Each row is a point on a tangle of strands that fork, close into loops and nearly touch. The rows are in no order.
Two points are linked if the straight distance between their rows is under 52.8. Some points are linked to none.
J_690: [ -5  14  17 -16   5  13  -5   1   4  15 -30  17 -23  -7  -3   5  19  -5
 -20  -3  -4  -3 -15  -4   7  18]
J_144: [-10  -7  -3  -5  20   1  -8  -6 -15  11 -23  -6   3 -29  -3  -6   2  -5
  -3  -3   0   0 -11   4  16 -14]
J_792: [ -9 -24 -16  -1  22  14   9   1  -1   8 -33   4 -16 -19  34   5  14  -2
  -1   3   8 -12  11   8   1  22]
J_471: [ -5 -24  -1   3  11   3  -4 -12   9  14   9  17  21  14   6   6   0  -5
  -8  -8  -3  19  -1 -10  10   2]
J_374: [-18 -15   1 -20  13   2  16 -18  20   1   2  -1  -8   8   0  -8 -25 -19
  -3  18   6  -7  -7   5  31  -2]
J_418: [ -9 -14   3   2   8  12   0 -23  -3  18  -5  17  12  -2  16   1 -11  -7
  -5   6  -9  11 -10  -7  23   4]
J_54: [  3  29  -1   6 -20 -11 -15  -1 -20   3   6  17  -9   3  26 -13  18  20
   7   6   9   4  12  12 -14   1]
J_859: [-13  -2  10   1   6   4  22   1  10 -18  20 -22   1  14 -21  -7 -19  16
  -6  -8  10   2   0  12  30  19]
J_892: [-12  17 -10 -25   5 -11 -35   1  10  14   5  -5  -4  -2 -38  -3   8  -3
  -1 -20  12   2   8   9 -27  -2]
J_647: [-17  13 -18   2  -3  11   3 -19  -7  -2  -1 -25   8 -17  -1 -12  -4  -2
   3  10   2   7   4  16   0  -9]
J_60: [  5  20  -3 -19 -19   4 -18  -8 -13   1  19  10  -7  31 -33  11  12  -2
  -5  -5 -16 -16 -13   6 -21  -8]
J_193: [ -2 -11   7   7  23  12  18  13  10  -9  -5  -3  14 -12  12 -14 -18   1
  -5   2   2  -8   6  10  29  27]
J_247: [ -6   4   1 -15  19   3 -26  17  11   1  22   5 -14  17 -28   6  13 -11
   1 -16   3 -12  10 -20 -18  -1]
J_758: [  5  23   2   5  -2  22   6   1 -23  18  -6   4 -12   9  10  16  -5   9
  -8 -20 -16   2   5   9 -22  35]
J_134: [ -6  17  -6 -23 -10  -7 -24  -6   2  -1   8  -2  -3  17 -36   1   7  -9
  -9  -9  -2   6  -6  10 -22  -8]
J_139: [-16 -15  -6  -6  13  -4  -4  -9   0  10  -9   2   3  -9  -4 -12  19   6
 -11  -3  11   3 -17   5  28   2]
J_268: [ 13   7  -9   9 -13 -18   0   1 -10 -14  16  -2 -18  23   7  -8  20   0
   7  -4  20   9  17   5 -13 -14]
J_675: [  5  -2 -12   5   1  -3  11  -6  -7 -12   2 -18   4  -8 -16   7 -20 -14
   6   5   1  16   4   2  -9 -32]
J_524: [ 20  -3  -6   8  14   1  -4  -7  -2  -1   3 -14 -19  19  -1  16 -10 -19
   7  -4  -5  -8  17 -13 -42  -8]
J_47: [ -2 -11   3  -4  -7  19   4 -12 -21   7 -17   9  -3 -13  23  -9   9   6
 -21  24  -1 -13  15  -5   3 -23]
J_237: [  4 -24  -9   8   7 -15   8  -1  15 -17  -5  17 -22  18   5  14  -6  -9
   5  -1  -2   0 -25   6  -1  29]
J_641: [ 16  -1  -5  13   5  -7  16 -16   7 -13   1  -2 -12   2  -2  10 -16  -8
   5  -8  -8   0 -20   3  -2  37]
J_112: [ 13 -14 -13   3  -8 -24  24  -1  22 -26   0 -22 -11   4   3   1 -26   2
   4   4  18   4   8   3 -14 -14]
J_527: [ -1  10  -4 -15 -12  -9  -2   3  13  12 -23   4 -14 -15  32   3   6 -17
  15  20  -6  -2  -2  -9 -12   0]
J_709: [  4  21 -19   9  -7  28  -3  -4 -25  14   8  -3  -5   7  16   3   3  10
   4  -6  -9   1   9  16 -25  22]
J_870: [ 15  10   9  10 -13 -19 -17  -5   2   9   1  17   1   5  29  -8   5   8
   9   8  -1  12  20   7 -19  -5]
J_914: [ 20   6  -1   9 -10   1  -4  15 -21  -1  12 -11  24  17 -12  13  -5   2
  13  -4   1   7  16  -4 -11 -37]
J_363: [-11   1  14 -13  13   3   3  11   8  -6  10 -10  16  22 -38   0  -1 -11
 -14  -4  -7   5  -2   1  28  -2]
J_91: [  7  -4   5   4   8   4  -5  24 -15   2   3  -7  28  -2 -26  12   2  -7
   9 -13  -1   6   6 -14   4 -44]
J_366: [ -6 -21  -3  -6  23 -13   8   4  28   4 -20  -3   8 -16  -8   4 -25 -12
  -4  -3   3  16  -6   9  11  -1]
J_421: [  6  25  -3   0  -7  19   0  14 -12 -15  -3 -14   7  -3   2   0   5  -8
   3  24 -13 -11   5  -9  -9 -20]
J_390: [ -5   5  19 -13   6   9  17  -3   4  10 -15  11 -14  -7   8   3 -24 -11
  -6   4 -10  -7 -12  -7  25  25]
J_41: [-11 -12   3  -4  20 -10  13   5  26   3 -21 -18  12 -29   1 -12 -27   4
   3  11   7   0  10  15  20  -3]
J_724: [  1   6  -1   2 -22 -17  11   4   4  -2  14 -19  20   2  -2  -8  21   9
  10  -7  15  17   9   4  18  -2]
J_733: [  2   0   1  17 -10  19  23  10  -9 -22  25  -7  19   0  14 -11  -5  21
   8   5   1  -4   7   5  19  18]
J_478: [  6  -5   1  15  -2  26  14   0 -26 -12   2  21 -13  -5  15   7  -7 -17
  -6  14 -17 -12  -3 -11   6  -3]
J_725: [ -7   4 -15  14  -5 -14 -21   5  -9  12  -2  14  14 -22   8  -3  12  -3
  27  -4   5   8 -12  -7  -3 -16]
J_655: [  2   3  25  -6  20  19   2  11   9   6  -7   3   0  22 -11   8   4 -11
 -25  -3  -6   8   9  -4  -4   4]
J_474: [ -2  -2   6   1  -2  -8  10 -11  20   1  12  -6   6   6   0  -8 -41  19
   4  -5 -12   5   1  -3  -6  26]
J_883: [ 17  19  -5  18   1 -25 -13  11  -1 -19   9  -2   0   7 -10  -2  14 -12
  20  -4  -7  -3 -14  -7 -22   7]
J_711: [  8 -10   2   6   0 -14  -9  -3   8  -2   6   8  17  13 -13   4  -4   2
   0 -18  -2  23  -3   3  -6   4]
J_866: [ -6  21 -12   1   5  11 -20  -6  -3  20  21 -10 -15  -6   7   0   7  -3
  21   1  14  -7  19  -2 -33 -15]
J_100: [ 10 -12   9   6   0 -17  11 -17  23  -9   5  -4  -8   6 -13  -2 -33   9
   6  -4 -11  -7 -19  -5 -12  34]
J_748: [ 21  16   0  11  -6 -25 -17 -14  -2  12  -8   6  -1  -5  28   1  -8  -6
  17  -5  -4   8  13   2 -37   4]
J_617: [ -5 -19 -12  11   4 -16  -7  -6   5 -13   7   9  10   6 -31   3  -1  -1
  -6 -33   5  19 -21  15  12  16]
J_211: [  7  17 -11   9  -8  30  12  -4  -8  -3  16 -13   7  21  21   4  -2   2
   2   2 -13  -8  15  12 -19  31]
J_487: [ -9 -16   7 -10   2  10   2 -26 -11  21 -13   5  26 -23  25  -2 -16   2
   1  11 -14  -2  -2   0  29  -6]
J_797: [  9   0  11  -9 -18  -9   2  -4   1 -18  16 -10  13  26 -48  10 -12   8
 -11 -12   0   7  -9   6   6  -5]
J_616: [ -3   9   7  -7  18  25  10  20   5  -2  -4 -19   5  19 -12   6  -6  -2
 -26   6  -1  -2  14  10   4  -5]
J_642: [-13  10  -4 -19   4  -9 -35  -6   6  32  -1   8 -12 -16 -16   1  11  -6
   3  -7  18   2   5 -10 -21 -11]
J_586: [  1  -9   4  -4   0 -16 -16  13  -1   3 -11  19   8  -6 -20   3  17  -5
  -8  -9   8   5 -12 -16   6 -24]
J_364: [  1   2  12   7  12   8 -15  21  16  18 -13   7  17 -26  32  -8  35   0
  20  -3 -13 -10  11 -19  -2   9]
J_314: [  0 -17   7   1  -4  -2  -2 -11   1  16  -7  -3  32 -19  25  -2   5   6
   0  15  -5   0   7  -4  22 -29]
J_645: [  7   4   0  21  -6  -7  14  10   2 -13  16 -24  31   0   2  -9  -4  16
  11  -4  -2  10  11   8  11  10]
J_871: [ -6  -1  15  16   7  18  21  18   0 -19   8   3  16 -10   8 -19 -19  20
  -1   0 -15 -16   6   4  29  31]
J_837: [ 16 -10  12  25  -2  -2   6  10 -11  -7   9  22   8   6   7   9 -12  11
  -6  -2 -14   1 -15 -10   1  21]
J_818: [-13   2   1  -7  29  16 -13  -3 -22   8   8 -16  -2 -11 -28   0   8 -14
   0  -4   0 -24 -10 -17  19 -30]
J_208: [-16  -9  -9  -2  12  -5  -6  -9   2   5 -10  -2   2  -6 -33  -4  -3 -10
 -12 -18  12  20 -16  13  22   1]
J_257: [ -3  18  16 -15  14   7   6  20  11   2 -20   3 -11  -4   3  -5  20 -13
 -12  10  -7  -6  -1 -11   6  20]
J_802: [ -8  10 -20  -1   4   7 -15  11 -10   7  20 -26  15   4 -33   4   3  -1
  16 -23   8   8   3  13  -5 -19]
J_780: [ 10  -2  10   2  -1 -13   6  11  16  12 -19  25   5   8  15  15  -2  -8
   0 -11 -13   8 -10 -10  -7  29]
J_218: [ 11  -9  10 -10 -34 -27  -5  -7   8 -22  21   7   9  24 -30   0   0  12
  -7 -17   5   4  -2  -2   6   4]
J_379: [ -3   1  16 -16   3   6  22   9  21  -6 -24   7 -14  -6  18   2  -7  -7
 -10  15  -6 -10  -1  -3  10  35]
J_459: [ 22  -6   9   5   6   5   5  -4   2  -5  -5  -2  -3  13   6  13 -22 -13
 -10   3 -14   7  13 -14 -29  -5]
J_697: [-11   8  -5  -7 -10   6   2  -9 -11   0   7 -20   2  -1 -30  -1   1  11
 -12   3   6   0 -11  12  29 -18]
J_912: [ -4   6   4 -19   3  -9 -18  -2  13  23 -19  14 -17  -5  13  -1  15 -12
   4   4   6   8   5 -13 -16  -7]
J_736: [  2  -6 -14  -3 -28 -30  -5 -12  -9  -7  12   6  -2   4  -9  -4   8 -11
  10   0  16  12 -10  -2   1 -23]
J_643: [-13   8  13  -2  23  28  -8  10  -9   2   1 -16   0   2  -2 -12  31   7
 -14  -3  -6 -20  -1   1  26  16]
J_411: [ -6  -3  -8 -14  -8  -3   8   3  13  -6 -16   1  -3 -12  26  -4   3 -14
  10  39   1 -12   1  -5   6 -14]
J_840: [  5 -13 -17   2  -7 -21  22  11   6 -24   0 -16 -12   4 -10   2   4  -6
   3  -3  32   7   2   7  -2 -15]
J_11: [ -2 -27   5   9   3  -1   2   2   0  13 -23  12  21 -23  35  -9   0  26
 -13   4  -1  -3   8   8  23   7]
J_9: [ -6  -9   9  -9  -3  14  13 -10  -3   1   5  -7  -1  -1  -5  -1 -30   9
 -14  17   0   1  11  -1  12 -17]
J_879: [  3   4  -2  17 -15   2  -5 -12 -17  18   6  12  11   2   1   6 -26  30
 -14  -8  -3  19 -10  11 -10  13]
J_550: [ -7  -3 -18   5   4  14   7  -1  -6   1 -12  11 -15 -13  34  -3  13  -7
   6   4   9  -5   8  -2 -17  15]
J_215: [  1  -1   1   7  18  23   7  11 -21 -13   7   1 -17   6 -26  12  -5 -18
 -14  -6  -9  -9 -15   4   6  -5]
J_443: [ -6   2  -2   0 -19   8   0 -18 -19  -3   8  25 -22   6  10   0  12   0
  -3  17   1  -1 -20  -4   4 -26]
J_506: [ -5  -5  -4 -20 -31 -29   6  -8  17 -10  -6   3   1  -1 -15   2  -2  -3
  -3   9  13  12 -10  -4  14 -21]
J_24: [ -6 -18   7 -12   9  -3   9  -4  21 -23  13   4  -1  22 -26   2  -7 -21
  -3   1  -6   1 -14   1  21   5]
J_662: [-12   6 -20  11  -5 -20 -17   8 -12   8  -7  -8   7 -31  14 -13  33  10
  23  -3  15  -5 -13   1   3 -14]
J_273: [ 11  -5  -4  10  15   5   6  -3   5  -9  -1 -17  13   0   3   6 -28  -5
  -2   1 -12  10   8   3 -12  -3]
J_420: [ -1   9   6   0  18  -3 -13  15  25   7   3   8   3  13  -3  -6  24 -11
   4 -17  -9   3  -1 -12  -4  32]
J_483: [ -5  -2 -14  -1 -17 -19  16  16  20 -14 -14 -14  -1 -17  17 -11  -4  12
   6  14  14  -1   9  14   2  -7]
J_182: [-10   1   8   5  -2  -3   3  -6  12   5  13   1  28  -5   1 -10 -14  13
   2   1  -5  13  -7   2  37   7]
J_85: [ 15   6  -9  -7   3 -26 -12  -6  10  12 -10  11 -19  -5   6  14  -1 -26
  24 -18  -5   2  -7 -24 -32  11]
J_951: [  8  16  -1   8  13  -5   4  22   9 -18 -10 -12  -2  -7 -23   0  -3   4
 -16  -7  -1   3 -11  13 -10  16]
J_244: [ 16   3   6  11 -14  -3   0 -24  -3  20  -3   6  11  -1  12  14 -36  16
   2  -7 -17  10   0   3 -24  27]
J_679: [  8  -4  18  -4   2  19  -1  -3  -8  20  -7  24   4   9  18  14  -2 -10
 -13  12 -10   2   9 -23  -3 -15]
J_387: [  9  -2  14 -11 -16 -14   3 -31  24   0   6  24 -13  23   5  13  -8 -12
   1   5 -17  -1 -16 -12  -4  25]
J_998: [ -7 -11  -7 -19   7  -8  -7   6 -16 -11 -27  -9 -18 -19  12  -1  26   1
  -9  21   6 -27 -18  -3  15 -24]
J_482: [ -2   0   8   1   8  14  29  15  -3 -19  14 -29   7  16 -15   2 -21  11
 -12   1   8  -2  17  10  12   0]
J_150: [ -1   3   9  -1  -4   1  -3 -11  -9  17 -14  21 -20  -2   4   5  -7   5
 -21 -11   9  15  -3   4 -14   7]
J_276: [  2   5  14  -1 -12  14 -12  -5 -18  22   1  19  10   7   7  13 -12  11
 -15  13  -8  10  -5  -6  -1 -22]
J_503: [ -6  -8  -8   4 -31 -18   3  -7 -17  -8   6  23 -13  12   2  -1  27  -1
   4   7  21   2 -16  -2   9 -26]
J_531: [ -6  -5   9   9  26   8  -8  16  18  16 -17   9   7  -4  12  -7  31  -4
   6 -12   0   5   6 -11  -4  19]
J_351: [ -4 -20   1  -9  -2   3   0 -18   2  16  -3  -4  14   4   3  -3   5  -5
 -11  12   7   9  16 -12  14 -38]
J_854: [ 14  -1   4   8  17   4  16   4 -12 -23  -2  -2 -22   1 -20  17 -23 -12
 -20  -4  -3  -7 -11   1 -10   2]
J_136: [  6   9   9  -5  -3 -19  -8   3  21   9 -10  16  -1   4  -3   0  13  -5
   0 -10 -11  13 -16   1  -6  33]
J_466: [-13 -26   4  -1  15   2  19   7   8  -1 -14 -14  19 -23   4 -17 -23  22
  -2   6   8 -10  12  11  35   2]
J_552: [  2 -23 -19  14   3 -12   1   7   5  -7  -9  16  -4   1   5  15   0 -13
  11  -4   2   6 -17   2  -5  -1]
J_583: [ -7  19 -15  -5 -14  -4  -8  11 -16   3  14 -21  10  -5 -24  -5  22   7
  15 -11  12   2   6   3  -3 -29]
J_38: [ -5  21  17 -17 -18   6 -18   5   1   0  17  14   1  35 -28  11  18   2
 -13   1 -24  -6 -12   3  -2   4]
J_33: [-13   5 -16  -3  -6  11   9 -18  -8   1 -13 -10 -11 -22   7 -15  -3  11
  -9   7  16   5  -6  16  11  -2]
J_930: [ -6  12  -3   2  -9  -1   5   2  10  -8  -7 -29  10 -26  15 -16  -1   2
   8  17  -2   7  15  19  -2 -17]
J_801: [ -2  -1 -12   7  -2 -25 -10  25   2  -5 -13   1  -4 -15  10  -7  39   3
  21   6  13  -9  -9   5  -1 -11]
J_557: [ -5 -11  22   5  -7 -10   0   4  10  -4   0  36   3   5  -7   6  -6   7
  -9   9 -13   3 -29  -6  28   7]
J_176: [-10   4 -12   5  13  17 -16  -7 -12  16  16   1 -26   4  10  -9  23   0
   9 -10  21  -3  11  -4 -23  -8]
J_597: [ 11  13  -6  12  -9  20  15   9  -8 -17  20 -10  12  12   5  -4 -15  16
   6   9 -20 -11   3   9  -6  28]
J_495: [ -1 -21  -2  12  22 -10  -4  11  14  16 -28   7  14 -15   3   6  -5   2
  -8  -6   7  20   7   5  -1 -10]
J_109: [ -6   5 -12 -14   7  27  -7 -18 -15  12  16   3 -41  17 -15  11   4 -17
   1 -12   5 -10  -1 -14 -26  -5]
J_259: [ -3  14   9 -12   2  17   0   8 -14  -8  -8 -22   9 -17   2  -7   6   0
  -5  23 -11 -18  19  -4   8 -20]
J_233: [ -3  -3 -21   4   4  -2  -9  -9  -8   5   3   7   1  -9   8   2   1 -20
  12  -2  -7  12 -11  -8  -5 -10]
J_659: [ -4   6  -2  11 -21   2   3   1 -17  -5  -3  15 -14  -5  23 -18  13  25
 -12   6  13   2   4  13  -6  10]
J_457: [  8   0 -13   1   3 -11 -14 -21  18   4   5 -22   7   4  -5   3  -9 -20
  23 -11  -7  10  17   8 -35 -13]
J_635: [ 14   8   5  -3 -18 -28 -16 -21  14 -24  15   4   0  22 -14  -4   3  -4
   7   1 -12  -5 -10  -2 -14  22]
J_853: [-14   2  13   4  18  25  14   7 -17 -13   2 -12  -1   6  -5 -14  10   3
 -20   4  -4 -21  -3  12  39  15]
J_463: [  5  -3  14  14   9  21   3  13  -1   0   4  -3  29   7  17  -5  11  12
  -1   5 -10   1  21  -9  13   2]
J_190: [  0 -22   6 -10  -2   6   3 -12 -16  10 -16  12  17 -32  27 -10 -17  20
 -11  16 -14 -21   7  -2  29   8]
J_980: [  5  29   2   7  -3 -23 -14  16  11   0   1  -1   3 -20   1   0  12 -15
  23   2 -15  -1 -13  -8 -16   8]
J_131: [-10  14  10 -12  -5  23  -3  -9  -8  19  -7  19 -18  10  -5   4   5  13
 -21  -3  -2   5  -9   8  -2  11]
J_688: [ -4  18   8   3   4  -5 -28  17  15  11  -3   7  15 -15  14  -7  29  -9
  21   1 -15  -6 -12 -21   1  10]
J_986: [-16  -5 -14   0 -11  -3   8 -12   4  -8  -3   1 -21  -2  17 -18   8  20
 -11  12  20   2  -7  18   9  12]
J_48: [ -4  -7   3 -12  -5  13   2 -14   9  13  -1  -8  10   4  14   5 -15  -3
 -11  23  -3   8  29  -8  -4 -29]
J_265: [-11   1  -7  -6   9  23  -3 -14 -18   2  -9 -15  -2 -25  26 -24  26   8
  -4   6 -18 -26   7   9  17  24]
J_997: [ -1  -9 -11  15  -7  -4  17   7 -11 -11  -5  -9  -7  -6  -1  -5  15  15
  -7 -13  33   8   4  14   3  -5]
J_604: [ 11  -5  14  -2   2  -2  10  -6   7 -23   1   0 -26  20 -35  14 -19  -1
 -25  -3 -10 -10 -10   8 -15   6]
J_507: [-20   3  13  -2 -16  13  28   1 -15 -20  18   4 -16 -22   0 -20 -21  28
   9  18 -12 -28  -7   2  24   4]
J_77: [ -9  -5  -9  -5  -1 -10 -11  17  -5  -1 -29   9 -19 -22  15  -3  30   1
  10  21   4 -22 -19   0   5  -2]
J_572: [  4 -14  16 -11  18   6  -1   7  14  10 -12  18  -7  12   1  11   0 -15
 -19   6  -4   3   3 -17   0 -13]
J_87: [  2  -5   0   1  14  -5 -11  16  -9  -1  -1  -6   8 -20 -29   6   5  -7
   3  -5  13  -1  -6 -22  -2 -37]
J_168: [  9  13   5  -4  13   8  -6   9  -5   5  -2   1   3  -5 -22  18  -8 -20
   6  -9 -21   3 -12  -9  -5  13]
J_344: [  0   7 -15  10   2  -4  -8  -1  16  -1   7 -34  14 -14  -6  -1  -7  -8
  25 -11   0  19  16  13 -17 -10]
J_472: [ -9  10 -15 -21   1  19 -12 -23  -4  13  16  -2 -27  -5 -17   9   7 -32
  11   0  -3  -4 -10 -18  -9  -8]
J_718: [  2 -18   9   3 -11 -18  18   7  20   0  10  -5  16  14   7  -5  15   7
   1  -4  21  13   7  -5  19  -4]
J_719: [  7  -7   7   8  -5  -3  12   6   3   3 -10  35   0  -8  26   6 -15  13
  -5   0 -10   1 -14  -4  -3  35]
J_202: [  6 -20   4   7 -15 -30   1   2   8  -1   9  20  10  26  11  -3  13  13
   3  -8  28  18  15  -2  10  -9]
J_253: [ 23   7   5  27   1 -15   0  11  -8 -17  11   5   5   8   3   8   0  -3
   3  -9 -13  -2  -9  -6 -20  16]
J_378: [  8  13  -4  11  -8   8  -8   9 -24  -3  10  -7  11  -6   4   2   5  -8
  17  11  -9  -4  12 -13 -15 -36]
J_723: [ 10  -7 -11   0  -8  -7  15 -14  -2 -22   7 -26 -11   4 -20   0 -35   2
  -1   1  11   5   7   4 -14 -26]
J_738: [ 10  10  -3  -3   1 -30 -28  -4  10   0   3  11 -14  15  -6 -10  14  -4
  12 -13   8   4   7  11 -28  11]
J_401: [ -2   9  -2 -10   2  18  -6 -12 -15  -6  -8 -22   9 -27  19 -18  17   3
  -4  22 -19 -22  15   0  20  -4]
J_570: [ -1  -9   3  11  -7   5  16   5   3  -4   2  13  23 -19  25  -7 -25  17
   7  10 -18   4  14  -3   5  15]
J_555: [ -8  -6  -7 -23  -3  -2   2  -2  21  -7 -11   3 -13  11   8   0  12 -28
   1  32   1  -9  -6  -3   8 -11]
J_242: [  4  11   6   3 -29  17  -1   0 -23  14  11  13  19  11   3   8 -22  30
 -15   9 -10   0  -4   6  -6  -8]
J_925: [ -7  -4  12 -17  11   0  16 -15  31  -7   8  -7  -8  10 -12   0 -30 -22
  -3  10  -8   1  -2   0  12  20]
J_221: [ -1  -6  -6  -4  11   8   6 -10  -7   5 -11  16 -32  -1   3  16   2 -17
  -4 -18   4   7 -10  -6 -15  14]
J_370: [-10  10   7  -8  10  16 -25  10   1  11  24   3  -2  15 -23   6  27  -1
   1  -9  -1 -12  -8 -19  -1   0]
J_598: [  3  -9  -7  21  -1 -13   9  27  -1 -16 -11  -7   1 -14  19 -11  12  18
   5 -14  16   9  17  23  -8   6]
J_872: [ -7 -12   3 -14   3   1  -4  -4 -11   7 -21  -3  -7  -9  18  -9  25   7
 -17  21   6 -18  -1 -11   7 -33]
J_274: [  4  19  -2  -3 -13 -12 -27  14  -3   7  22 -12   0 -10 -15  -7  24   3
  24  -5  25 -11  18 -10 -13 -32]
J_222: [  4  -2  -1   4  -8  -8  15  -7   4 -30   6 -11 -31  18 -27   3  -4  13
 -17  -7  12  -2 -11  12 -10  10]
J_683: [ -7 -20   4   3  -4  -5  11   9   8   6  -9  34   0  -2  24  10  -8   8
   1  19  -5  -8 -25  -5  18  12]
J_204: [ 13  -2  -4  25  -1   0  13  16   4 -12  -7   1   7 -12  26 -12  -8  20
  -1 -11   0   4  21  13 -17  32]
J_664: [  2  17  -5   7  -2   1 -29   7  -1  19  33  -7   4  -2   8   0  11   9
  32 -10  24 -10  29  -5 -17 -27]
J_251: [ -8  -2 -20  -1 -13 -25   4  19   8 -12 -19 -10  -9  -6  15 -10  25  -2
  17  15  30   2  -5  18   1 -10]
J_79: [ 15   5  -3   9  -6 -12  -4 -20  -4  -3   5  -7 -14  17  -1   2 -11  11
 -10  -2   3   2   8  16 -32  12]
J_599: [-18   2   8  -3  14  18  17  -8  -3  -4  16 -10   2   8 -13  -5 -13  -7
 -10   2   2  -8  -2  19  34  15]
J_754: [ -2  -4  10  -4  10  14  21 -15  -2   3  -9  14 -26   3   0  20 -16 -27
  -8 -18  -6   5 -21  -4  16  19]
J_312: [  1 -10   9   2   2 -17  -4  15  12   0 -11  20  12  -2 -15   6  -2  -9
  -6   6  -3   9 -26 -10  21  -5]
J_545: [ 15   4 -19  -2   5   6  -8 -15  -2   1  16 -30  -2  24 -12  13 -12 -12
  10  -6   0  -4  20   4 -37 -23]
J_779: [ -5   4 -14   5   8  21  -3  -2 -19  -3  21  -1 -32  24 -10  -1  13  -5
  -1 -12  17  -5   8   0 -23 -14]
J_750: [ 18 -13  11   3 -29 -40   9 -12   1  -7  20  13  16  27  -4   2   2  12
   4 -17  20  13   3  -6   5  -2]
J_163: [  0 -25  -2   3  14   8   3  11   9  12 -36  12   9 -22  31   6   2   4
  -3  -2  -3   2   8   9   0   8]
J_765: [ -7   0   1  -3  22  23   5  11 -23  -4   2 -16  -2   0 -29   7 -13 -13
  -7  -6   4  -7  -3  -3  20 -28]
J_30: [ 16   7  -4  -1  -8 -30 -24  -6 -10  -5  12   5   1  22 -11  -1  10   4
  18 -19  16   4  19   3 -22 -13]
J_621: [  5   4   3   5  -9 -12  15  -4   6 -20  15  -2 -15  24   1  -6   3  10
  -8   4  11   3   6   5  -8   6]
J_16: [-10  -2 -20  14   6  25   7 -10 -21   0  -9  -3  -7 -24  24 -16  20   2
   4   1  -3  -4   9  12   1  31]
J_195: [ -1  10 -15  12   3   8 -15  12   2  16  15 -37  31   2  -8   5  -3   8
  17 -21  -4  12  15  22 -15 -15]
J_270: [  0  32  10  -7  -7  22   1   6 -12  11   4   5   9   7  -8   9  -4  -1
  -2   5 -27 -10 -18  10  15  19]
J_152: [ 21  -8   7  17 -11 -15  -9 -32   4   4   5   1   6  17   6   5 -29  10
   4  -6  -6  -3   8  -2 -28  22]
J_297: [ -3  12  11 -22 -12   9  -6   0   1  -9  20  -1  12  30 -40  11  -1  -7
  -9   6 -12  -2 -13   1  16 -12]
J_772: [ -2 -21  -9  10  26  15  -1  20 -13  -8 -12  -1   1 -24  22  -7  32   6
   8  -3   2 -27  -2 -10  13   0]
J_605: [  0  -7  21 -17 -19  -4  24   5  -6  -3   5 -12   2   2 -20   7 -30  17
 -14  11  12  -2   6  -8  15 -35]
J_446: [  1  19  -5  -1  14  25 -13   3  -6  21  -1  -7  -2 -24   6  11   1  -6
  16 -20  -5  -1   6  -6 -17   8]
J_684: [ -6 -13   1  -2   0  12  21  -6  11   7  14   3   9 -11  24 -16 -42  19
   8   3 -14   2  17 -10   3  23]
J_172: [ 20  13  -3  -2  -7 -21  -6 -26   8  11 -19   2 -22   5  21  11  -4 -23
  17 -12  -9   3  10 -10 -32  18]
J_826: [-15  13  -2   0  10  14 -14  11   0   7   8  -8   7  -1 -12 -12  35   7
   2 -10  -2  -4  -6  -9  13   0]
J_372: [  3 -11   8 -15 -13 -23  14  11   9 -13  -5   0  -7  -5 -24   3 -16   2
 -13  10  23   6  -7 -11  18 -31]

A tip is a point with one link. Name the tips that can be reached along the links from each point below, in the order of the rows.
J_557 => J_144, J_374, J_758, J_443, J_555
J_244 => J_247, J_818, J_738
J_54 => J_47, J_85, J_570
J_195 => J_472, J_204

A piece is all that can be reached along the links. How many separate loops has the piece of each point below (a circle has one, a figure eight two, a Y none), and how many tips (points with one link)?
J_675 => loops 0, tips 2
J_801 => loops 0, tips 3
J_202 => loops 1, tips 5
J_257 => loops 1, tips 0
J_859 => loops 0, tips 3

A fork is a point with three links, a tip a point with one. Leave the first point through the second and follow the links. Name the first fork or tip that comes.
J_545; J_524 => J_204
J_555; J_411 => J_297
J_655; J_572 => J_621
J_251; J_483 => J_85
J_54; J_659 => J_801
J_443; J_503 => J_487
J_344; J_195 => J_472
J_719; J_683 => J_163
J_244; J_879 => J_247
